Points, in no order, along strands that fork, close into loops and pass close to each other.
Points whose rows are less than 100 apart are linked; no others are. Some points are linked to none.
ruraf: [-20  -7 -36  31  12   8 -23  15   1 -19  70   6  -6 -49 -13  19  10  23
  73  -7 -30 -12  40]
zap: [  7  -1   5  -6  23   3   3  13  -4   5  19  74  -8  -7  -5 -16 -25  33
  39  25  32 -17  10]
dises: [-22  16 -51  -2  -7 -39   5  14  16  22  19 -52  30  51 -19  16 -10 -21
 -54 -68  51  13  49]
Toku: [-16   8  -2  -5   0  17  25 -22  -2   5  -8   2  -3  16   0  10 -41 -48
  -9 -10   0  36   4]
rino: [ 17 -20   7  -5  -6  15  17  15 -15  16 -19  16 -18  -8  -4  32 -31 -27
 -17 -17 -33  42 -25]
Kupoz: [ 34 -30 -28 -23 -18  -2 -12   6  15 -35   5  53 -40 -15 -36 -17 -20  17
   9  15 -19  19 -24]
sobo: [ 25  -1   2 -29   2  78 -18  21 -26 -26 -40  28  20 -19  48 -50  47 -10
  41  31 -15 -41  10]
vab: [ 12  -3  -5   4  17 -21  27  32  -5  20 -43  77  -4 -39  14 -21 -12   9
 -19 -25  16  -8  -7]
naz: [-35  -2 -30  26 -24 -10 -28  -5   2 -32   1  -7 -30 -66 -35 -17  29  22
  17 -36 -47   0  -5]
nepi: [ -1   2   4   5  31  37  -6 -18 -17  -4  50   2  20   6  31  12  -8 -20
  62  41  19 -18  59]
dobuk: [-19  53  -1  30  28 -34   3  27  -3  29  36  -3   4  26 -49 -13  -2  -2
 -30 -12  26  12  36]
Futel: [-22  -9 -65  32  -8  -6 -48  26   6 -43  28   5 -18 -57 -24 -14  25  38
  40  -1 -54  -9  18]
nir: [ -8 -10  -8   1  -8  40 -40 -10  19 -18  24 -11  18 -13  55 -31 -19 -17
  58  45 -32 -29 -14]
teko: [-24  38 -50  10  32 -12 -20  15  13   2  33 -50  44  51 -49  18  15 -22
 -19 -42  50  18  62]
sis: [-27  21  -8  14  -4 -32 -39  40  14  11 -29 -42  -5 -21 -23  33 -17  33
 -48 -11 -45  33 -38]
ziki: [ 15 -15  19 -12  26  27  36  36 -16  40 -52  82   7 -23  38 -35  -4 -33
  -4   6   0 -11 -11]
dib: [-22   8  68  -1 -27 -16  -4 -27 -25  34 -31  -7   6   1  36 -16 -11  -9
 -12  17  -8 -21 -37]
dos: [-38  47   6   8  28 -25 -46  31  16  15 -27 -36  17   5 -54  24  33  21
 -57  -2 -20  34 -26]
dof: [-10   3   8 -18  -4  46 -23 -23  -6  -9 -12 -18  30  10  54  -8 -14 -47
  24  24 -19 -12 -14]
zope: [-14  30  54   8 -24 -10 -19 -35 -51  -5 -43  -7   5   9  39 -25  13 -19
 -21  35   1 -44   8]
fepig: [ 32  -7  -7 -25  13  36  -4  16  11  -2   6  56 -24   3  -3 -23 -35   5
  28  41   3   4 -28]
Zufom: [-26  41  18  19   3 -10  19 -36  11  19  47 -44   7  17 -22 -45  36 -48
 -11 -14  43  -7  43]
reke: [ -1  -5 -24  -2  -1   8  -9 -18  -4 -44  -2  -5 -39 -12 -49  43 -13  13
  -3 -12 -14  30 -30]
Fos: [  7   4  27 -12   0  50 -12 -28 -31 -30 -46  35  17  -4  42 -28  30   1
  13  24  22 -41  15]
Ziko: [ 10  -1  33  35  10 -45  52  -4 -11  35  -8  -7 -32  27 -39  19  -9  -6
 -58 -17   7  38 -18]
Lirab: [  1  15  27  23  14 -23  50 -12 -21  24  -7 -21 -22  31 -73  -1  31   1
 -64 -24  48  27  -1]
Bepu: [-61  14 -36  44  38   4 -41  -5  46  -7  27 -40  20   5 -48  15  34 -27
  30 -34 -13  -7  16]
lili: [ -7  31 -38 -18   9   9 -42   0  -8 -42 -17 -29 -18 -25 -35  18  -2  40
 -20  17 -18  42 -10]
gof: [ 17 -17  66  -8  -9  -4  14  -4 -23  29 -67  27   9  -4  61 -26   2  -7
 -29  22   1 -28 -46]
maba: [ 22   8  -3  -8  24  23  -4  18 -20  -3  61  19   5   9  -2  40 -36   4
  59  21  11   6  33]
gem: [ 10  28 -18  -7  42   3   4  43  -9  21  25  24   1  21 -13  22 -66 -13
 -16   8  12  30  30]
Relib: [ 35 -61  -8 -15 -55 -15  18 -10  12 -32 -19  26 -40 -26 -37   8  -3  35
  19  11 -31  26 -44]
pipu: [ 23 -35  19  -2 -32 -22  38  19   9  15  -5 -17 -11  -3  18  80 -11  24
  16 -30 -65  55 -27]
Kibog: [  3  17  45  -7 -47   0 -17 -37 -31  -9 -34 -49  35  25  54  -7   1 -38
 -36  18 -16  -7   9]
dov: [-41  15 -18  32  32   2 -15 -14   9 -36  13  18 -32 -25 -58   2  28  19
  14 -22  17 -16   3]
bosu: [  7 -30   9 -22 -32  17   2 -30   6  -3 -13  27 -18 -23   9 -41 -10   8
  28  22 -25 -18 -65]
Mas: [-15  46 -28   2  29 -27 -37  27  15  11  -5 -64  47  39 -64  13  29 -15
 -63 -27  32  29  28]
besan: [  2  -4  27   2 -21 -50  48 -18  18  44  20 -67  24  51   8  34  -9 -31
 -32 -16  16  17 -10]
zor: [  7  30 -12   3  32  -3 -13  45 -20   0 -36  44 -30 -25  -9   4 -23  67
 -64  27  -4  19  -9]
topu: [-48 -18 -25  46  15  30 -11 -34  39 -38  18  -2 -46 -30 -20 -24  52  -5
  32 -16   5 -29  -5]
zuvis: [ -6 -16  75   4 -11 -40  24 -19  20  38  -6  -5 -11  26  14   8 -11   6
 -17  25  -3 -14 -64]
temog: [ 13   9 -31 -23  -6   7 -20  25 -17 -45 -33  21 -35 -47 -33  -6  -3  68
 -39  22 -18  29 -13]
tipeg: [  6  30  35   0 -21  -3  16 -51  12  -9  34 -62  -5  25  -6 -52  55 -44
 -49   7  65  -4  27]
kido: [ -2 -28  34  19  -9 -46  47  15   8  51   2 -26 -13  16  18  57 -14   1
   3 -21 -44  24 -22]
rezo: [ 45 -31 -15 -36  -1  23  -5  34  12 -15 -13  61  35 -35  41 -48  14  44
  60  32   6 -44  -4]
Govu: [ -5 -28 -30   6 -34   7  14 -41   0 -34 -20  20 -29 -67 -19 -20  33  22
  35 -49 -35 -12 -10]
Fubef: [ 11  26 -13  -5 -14  16 -29 -24 -10 -41  18 -69  36  56  58 -18  -6 -37
 -27  20  42 -21  75]
lik: [ 28 -61  11 -20 -52   3  39   0  -1   2  -3   2 -25 -31   1  34  -1  21
  38  -7 -66  30 -42]
Tati: [ 14 -17 -17   4 -19 -57  50   6  12  45  12 -70  12  53 -16  43 -17  -5
 -67 -52  44  29  -6]
vepu: [-20 -24 -70  14  -4   0 -39  -4  52 -44  40 -29  -9   5 -22  16 -17  -3
  40  -7 -11   4 -10]
nokiv: [ 17  -5 -14   7  37  -6  -1  61 -24   6 -36  83 -28 -29   1 -10 -23  37
 -35  -7 -29  10  -4]
Kipib: [ -2  -7 -49 -11 -27 -58  28  14  10  53  15 -45  22  49  16   4 -28 -33
 -83 -63  49   7  15]
zir: [ 20 -15  41 -22 -31  29 -20   3 -19  -1 -72  21  21 -22  56 -27  11  15
   1  23 -37 -35 -47]
gemop: [-26  13  15  17  14  -5  40 -54 -12 -12  -8  11 -27   9 -55  -2  25  -2
 -27 -25  57   0   8]
vuz: [-24  13  10   6   0  15  11 -58  -3 -11  -5   2 -22   5 -12 -14  -2 -28
  13 -10  27  -2   7]
ladu: [-20  35   8  21  27 -25  -6  17   0  17  -4 -53  15  31 -64  31  23 -11
 -71 -31   1  42 -14]
Zogig: [ -7 -14  27  -5 -21 -44  46  -5  26  49  11 -68  20  74  53  62 -17  12
  11   1   3   1 -13]
fir: [ 26   1  10 -40  23  51   9  44   1  26 -45  62  19  -8  34 -44  29  -8
  28  30  -8 -30  -8]
gik: [ 41 -29  10 -11  22  24 -12  14 -21 -24   3  48  29 -29  52  -5  32  48
  62  40  32 -71  20]
vapo: [  7   6  40  15   7 -27  35 -17  -5  41   7  -5 -20  29   0  -5 -28 -19
 -33   4  22   5 -32]
Vopu: [ 13 -41  52 -21 -43  -8 -11 -19   7  -1 -49  16  -6  -6  36 -23   7  41
  14  34 -28 -38 -67]
pef: [ -7 -11  37 -22 -38  21   9 -42  -2  16 -25 -45  35   8  60  21 -13 -55
  -3   7 -30   0  -4]
Lazu: [ 18  17 -15  -5  36  -2 -23  60 -20   4  45  35  -7  -8 -27  41 -42  34
  23  12  -9  27  33]
faki: [  0  14 -17  -2  11  31 -21 -21  10  -8  36 -34  48  37  58   2 -17 -45
  27  26  29 -24  65]
gikeb: [-15   8 -58   3  28  11 -29  -1  23 -27  43 -27   4  17 -23  44 -27  -2
  33 -17  16   3  40]
suli: [-15  -6  -6  15   9   8 -26   4  16 -11  53  14   8 -35  30 -10  -6  10
  83  13 -29 -36  15]
zakat: [ 34 -47  25 -15   2  27  34  15  -9  38 -39  45 -20  -8  14  -2 -10 -23
 -14 -11 -42  19 -59]
roz: [-31 -13 -12  19   1  34   3 -49   4 -52  -6  37 -30 -46   1 -26  31   1
  39 -20 -13 -21  18]
mitib: [ 19 -23   0 -23 -13  36  12 -36  -6 -29 -43  38  -9 -28  33 -28  25   7
  31  14  16 -25 -28]
vibed: [-33  -1  18  13  -7 -49  13  21   6  32 -14 -33 -10   1 -27  52   7  11
 -25 -22 -45  26 -43]
remum: [ -3  51  -9  21  12 -29   5   9   9  21  61 -25  21  10 -54 -31  45 -42
 -20 -30  41  14  68]
vulun: [ -5  19 -47 -21  23  -7 -16  23  -2   5  25 -12  12  33 -10  43 -60  -7
   0 -24  33  22  51]
Vun: [ 40 -48 -36 -17 -17 -16   2  30  11  -9  16  71  15 -50   3 -54  10  46
  66  -1  -7 -30  21]
zeg: [ 48  -9  28 -23  27  32  -2  23 -25   6  32  58  21   6  31 -10  -1  30
  48  56  24 -31  14]
madez: [ 15  38  18 -13 -42   2 -10 -46   6 -34  29 -83  14  48  35 -28  14 -39
 -60  18  45  -6  35]

A tip is a point with one link. Name the tips that can be reached along the links from each point below, in the order of the rows.
Lazu | dobuk, vepu
zope | reke, dov, zakat
zeg | Zogig, Vun

How many points has the smallest loop of links through each point below? Write 0 if it is on no loop.
Ziko | 0
pipu | 0
madez | 0
